Each scene shows the same named points in several views. A view is turned or mirrored, shifted and resized as a whole, has a little noise and may leave points out.
(in the rows, 128 means zero)

Scene 1
View 1
j_489: [150  56 142 105 132  74 131 129 124 135 134  82 172 138 111 111 145  96
 105 126 186 154]
j_141: [132  66 133 129 133  99 140 139 128 118 138  91 161 128 103 111 143  85
 103 127 156 172]
j_487: [147  93 130 104 153  69 120 116 149 124 130 103 157 136 111 114 127 119
 105 130 211 154]
j_325: [162 110 150  74 121  81 114 150 125 165 154 132 157 149 126  95 131 126
 130 161 175 156]
j_862: [127  89 144  92 132  77 109 131 139 152 134 117 161 149 112  82 132 110
 106 139 180 164]
j_421: [123  61 174 139 136  93 148 120 127 140 121  92 165 138 126  92 156 112
 103 106 133 152]
j_713: [126  94 126  97 136  93 116 145 142 139 137 120 159 141 110 111 135 112
 110 134 177 162]
j_924: [137  90 193 131 135  85 144 116 127 154 129 111 156 143 136  72 144 131
 114 125 130 152]
j_34: [110  52 143  96 146  47  98  95 148 144 106  82 172 156  99  69 135  96
  77 112 221 156]
j_341: [109  92 137 125 151  93 124 124 151 125 124 114 155 137 111  99 134 114
 100 117 169 165]
j_536: [136 117 185 107 137  80 123 119 136 164 134 135 149 151 137  62 131 144
 120 141 148 155]
j_647: [157 119 157 109 145  77 128 121 140 138 141 122 148 137 127  97 124 137
 121 144 179 155]
j_408: [133  95  89  64 142  82  93 155 153 138 137 124 166 147 101 143 132 115
 108 136 229 152]
j_95: [117 105 136 102 149  86 112 131 154 141 126 128 155 146 118 105 133 130
 107 124 184 155]
j_302: [139 120 115 105 129 142 140 196 135 136 160 152 153 130 127 164 148 134
 141 140 127 156]
j_159: [171 126 178 172 161  91 175  98 136  95 145 105 131 109 131  96 120 137
 123 138 143 167]
j_224: [166  82 158 128 140  62 141 102 126 116 140  82 152 127 110  79 123  97
 105 144 187 171]
j_391: [120  90  95  47 136  86  83 167 153 164 132 135 174 160 109 144 142 124
 111 130 221 140]
j_678: [ 93  95 130 101 146  85  99 127 159 141 120 128 155 151 105  81 130 112
  93 122 184 169]
j_78: [141 115 145 122 153  82 129 117 148 122 136 119 145 132 117  99 123 127
 112 134 180 162]
View 2
j_678: [135 176  87 193  80 104 135 151 117 110 109 146 122 132 121 161 134 115
 137 140  94 115]
j_713: [125 167  81 159 115  94 146 141 100  96  88 125 114 134 130 127 124 115
 121 133 110 129]
j_487: [123 155 105 154 128  83 116 132  76  91 119 144 104 108 131 126 143 104
 145 108 112 114]
j_325: [103 162 128 136 140 114 151 115  93  97  81 103 123 148  96 126 138 115
  78 154 134 138]
j_224: [ 77 121 102 131 145  86 128 134  57  96  93 185 100 142 137 140 177 118
 128 113  93  98]
j_647: [114 147 122 135 130 103 133 139  91  70  97 137  88 128 103 142 168 107
 110 139 132 118]
j_421: [ 95 146  69 173 132  86 191 149 116  73  64 198  88 135 163 123 174 106
 120 166 105  77]
j_159: [106 101  88  92 134  91 138 179  80  21  71 182  25 140 126 157 212 107
 118 126 128 102]
j_34: [ 96 171 113 217 112  89 126 115  88 143 137 194 149 111 145 144 151 107
 165 125  71  79]
j_489: [ 91 152  86 161 153  76 155 119  75 104  88 165 121 126 158 101 138 110
 129 125 100 102]
j_862: [107 164 105 170 116 104 145 129  99 111  95 143 127 140 117 142 143 116
 114 146 103 116]
j_302: [157 168  44 115 126  91 183 166 123  41  35  67  73 142 130  94  97 114
  81 150 156 166]
j_391: [154 210 105 188 118  91 133 109 106 117 119  72 150 100 122  95  75 101
 128 130 129 151]
j_536: [103 153 133 157 114 124 161 141 121  73  83 149  95 147  91 162 186 107
  85 180 134 105]
j_78: [124 145 100 139 115  96 126 153  90  71 100 148  82 126 116 149 163 109
 127 126 118 117]
j_924: [ 91 143 106 158 128 108 184 146 120  65  66 182  84 146 126 143 193 105
  96 180 122  84]
j_95: [137 171  99 171 104  99 138 145 111  83 105 133 103 118 119 140 141 104
 129 141 119 119]
j_408: [149 189  94 168 122  83 114 118  83 115 121  86 136 103 127 103  84 108
 140 104 118 151]
View 3
j_421: [141 151 159 127 140 123 147 100 117 144 158 132 113 100 110 106  85  65
 154 128  94 137]
j_391: [117 138 150 132 189 126 127 107 125 179 165  64 180 166 132 106  82 131
 147 124 122  89]
j_408: [126 135 142 146 178 136 131 104 133 168 158  69 166 160 132 107  89 139
 154 140 136  88]
j_487: [136 137 131 148 152 125 134  94 132 157 147 103 145 122 129 107  93 113
 165 147 146 112]
j_713: [130 147 152 140 164 135 134 108 119 155 145 105 143 136 127 116  96 111
 149 134 114 104]
j_341: [138 153 145 126 155 133 148 106 117 155 150 116 130 117 116 119 111  94
 160 140 124 110]
j_159: [125 128 112 152 114 133 130 109 113 144 114 162  88 106 119 117 111  78
 159 159 130 138]
j_141: [146 145 162 151 146 147 150 102 129 134 152 113 111 123 113 111  90  99
 155 142 101 116]
j_862: [137 161 157 142 166 123 132 100 116 151 141 115 159 117 134 117  92 106
 150 127 118 110]
j_678: [141 167 153 121 172 128 149 105 112 160 151 108 157 118 125 127 116 105
 159 132 130  99]
j_95: [126 149 139 126 164 123 135 107 112 167 146 111 149 129 127 118 105 101
 155 134 128 108]
j_536: [118 158 144 131 155 105 116 107  94 160 120 151 155 107 140 123  96  80
 141 119 112 129]
j_924: [129 153 150 131 142 111 129 102 104 149 135 153 129  97 126 113  88  65
 147 122  99 141]
j_325: [114 145 151 158 165 119 105 106 111 155 120 123 165 138 148 115  76 113
 135 121 106 115]
j_34: [168 172 159 134 167 112 155  75 138 150 174  96 172  85 128 105  90 103
 176 133 148 113]
j_224: [151 148 145 170 137 127 135  87 134 131 133 133 131  95 132 108  85 103
 164 147 132 128]
j_647: [120 139 129 147 149 117 117 104 113 158 124 132 144 121 138 115  94 100
 151 136 131 121]
j_302: [ 90 116 143 137 156 154 119 140 102 164 130 111 107 187 116 118  95 106
 125 133  73 103]
j_489: [146 141 159 156 150 128 139  90 139 141 158 103 136 116 124  97  69 102
 158 136 114 122]
j_78: [129 142 129 143 147 127 130 104 116 155 131 127 134 120 128 118 107 102
 158 145 136 115]
View 4
j_647: [ 90 126 127 134 119 133 112 122 111 158  93 161 111 110 140 167 108 172
 150  81 144 150]
j_302: [ 90 115 117 149  77 151 220 110 110 128 125 115 159 110  78  86 168 150
  65  52 117 150]
j_341: [ 96  85 139  89  80 136 126  80 103 172  92 170  97  84 139 150 116 140
 122 131 142 130]
j_34: [116  60 152  85  71 135  93 104 117 221  42 193  75 108 200 166  95 121
 209 180 150  93]
j_325: [ 95 115 135 159 121 133 127 150 125 171  75 142 141 163 122 136 142 152
 167  74 121 143]
j_141: [118  94 154 100  36 119 134  95 107 217 111 162 144  73 147 122 117 127
 118 111 131 144]
j_487: [ 99 100 130 128  67 149 139 112 117 172  93 166  95  97 169 160  89 159
 181 120 161 135]
j_408: [ 92  66 121 156  43 182 206 119 130 150  83 138  97 150 145 123 113 143
 205 136 157 119]
j_78: [ 86 112 133 117  96 136 114  99 106 161 105 166 102  94 139 167  99 166
 141 101 152 154]
j_224: [110 120 155 116  66 111  75 117 109 223 108 179 129  82 173 171  80 153
 172  99 149 164]
j_713: [ 97  83 139 121  74 143 150 105 116 173  88 152 119 123 131 131 127 138
 146 118 135 133]
j_159: [ 92 164 133 105 106 105  77  93  91 170 146 175 126  28 138 189  79 190
  85  47 154 191]
j_536: [ 91 123 134 112 171 113  76 122 107 162  62 167 115 129 125 168 143 158
 121  84 120 134]
j_95: [ 88  88 127 113 102 149 140  99 112 150  77 160  92 115 136 150 123 148
 142 123 143 122]
j_421: [132 115 146  76  95 100 104 100 101 215  72 182 131  48 166 140 136 127
  83  98 117 112]
j_678: [ 83  60 144  88  93 147 122  80 110 166  72 167  85 131 129 151 126 130
 149 160 141 121]
j_489: [130 102 145 122  50 125 133 127 119 223  80 167 132  85 183 133 108 130
 164 108 135 121]
j_862: [ 96  85 146 116 100 133 110 116 115 188  70 162 118 137 140 145 129 134
 163 124 128 129]
j_924: [116 132 141  93 144  95  75 116 101 196  68 178 130  78 147 158 140 146
  92  78 114 128]
View 5
j_487: [126 100 142 144 170 156 130 148 128  90 141  73 158 133 153 151 152 121
 124 168 211 135]
j_862: [126  70 122 162 147 152 144 151 133  99 145 101 149 122 146 152 113 107
 112 129 182 122]
j_302: [159  78 201 102  74 169 147 171 127 176 137 141 137 149  88 118  83 125
 134 192 184 180]
j_159: [207 149 102 102 175  95 163 171  95 173 137  76 161 193 136 146 160 108
 111 179 182 142]
j_141: [163  96 141 119 123 133 168 168 140 116 163 101 146 129 127 160 143 117
 130 123 239 142]
j_536: [156  84  94 166 154 130 136 157  94 149 132 102 161 136 141 147  93 107
 106 137 126 116]
j_341: [132  99 138 124 149 139 149 149 131 135 153  75 160 120 125 160 129 117
 118 132 212 109]
j_408: [ 80  64 191 149 141 201 117 141 156  70 139  94 144 114 141 136 123 126
 129 183 217 147]
j_224: [169 107  96 149 176 119 164 164 127  83 147  88 148 159 167 159 167 102
 114 139 209 139]
j_924: [189  99  87 154 141 110 146 171  89 155 147 103 165 126 137 163 115 116
 126 113 161 124]
j_647: [147  98 120 149 164 144 133 156 108 125 131  91 155 154 148 139 125 112
 114 174 160 138]
j_78: [138 106 130 131 167 140 143 151 120 128 139  79 156 150 139 145 134 111
 110 166 186 126]
j_95: [117  87 145 141 152 158 128 145 122 128 141  82 160 118 130 150 114 120
 118 153 186 117]
j_391: [ 73  47 193 166 124 213 102 141 144  78 138 104 148  90 135 138  97 136
 141 172 197 146]
j_421: [190 103 103 139 126 111 152 173 101 144 161  97 165 107 130 177 132 126
 144  96 211 128]
j_34: [104  81 105 177 181 148 131 140 137  56 160  60 165  83 170 184 153 120
 123  95 227  91]
j_325: [141  61 128 175 135 162 136 162 119 101 129 130 140 146 151 129  96 106
 114 166 144 157]
j_489: [159  86 127 156 139 145 145 168 128  77 155 103 150 120 156 164 152 123
 143 129 229 154]
j_713: [121  76 151 140 137 160 145 150 138 115 146  99 147 125 129 146 112 113
 115 147 197 128]
View 6
j_391: [158 156 117 130  74 112 115  94 136 156 121 100 143 109  84 114 102  98
 133 120 166  74]
j_421: [121 124 149 152 109 137 142 142 114 147 124 149 148 138 154 126 145  74
 101 136  93 159]
j_78: [136 122 131 107 116 154 130 136 102 160 136 117 126 160 115 116 109  89
 125 124 112 133]
j_325: [145 114 144 130  82 114 138 133 105 155 118 118 120 152  74 115 123 119
 147 151 116 110]
j_224: [107 106 158 107  95 145 147 158 105 168 157 105 129 167 127 138 116  82
 101 144 102 136]
j_341: [137 139 130 128 120 148 130 120 107 153 143 122 140 149 132 113 121  70
 111 120 123 139]
j_647: [137 114 137 107 103 145 129 145  99 159 121 120 122 158 102 118 110 101
 138 129 104 127]
j_408: [149 150 117 114  84 129 123 103 139 163 139  87 138 124  91 119  91 100
 121 125 165  82]
j_678: [145 146 133 130 109 129 121 103  92 155 150 114 140 150 112 106 127  53
 121 114 136 121]
j_302: [172 141  96 159 136 145 154 111 153 137 100 140 125 141  97  92 110 165
 136 152 134 143]
j_159: [123  99 133  99 144 186 148 172 101 158 127 135 116 183 141 120 107 110
 120 134  72 176]
j_862: [136 128 146 133  92 119 132 123  99 155 141 114 134 150 102 117 130  76
 124 134 124 118]
j_536: [143 111 149 129 103 126 125 141  74 150 110 144 123 162  97 108 141  84
 152 129  87 137]
j_141: [122 131 137 145 114 142 156 129 134 153 154 117 141 148 138 124 124  93
  88 150 125 147]
j_924: [129 111 153 142 107 133 136 150  90 148 113 153 133 153 129 119 147  81
 128 136  78 156]
j_489: [115 124 150 130  81 130 144 140 132 161 142 111 145 132 132 139 120  88
  95 145 121 121]
j_95: [146 137 127 121 108 139 121 118 104 154 127 121 135 142 110 110 116  79
 129 116 125 121]
j_34: [112 136 161 115  70 120 115 123  94 168 163  99 155 132 133 138 129  21
  96 113 131 103]

Which points are out of place in each view (at most two, in the order of its rows)? Write - if all are in place.
view 1: -
view 2: -
view 3: j_159
view 4: -
view 5: j_141, j_713
view 6: -
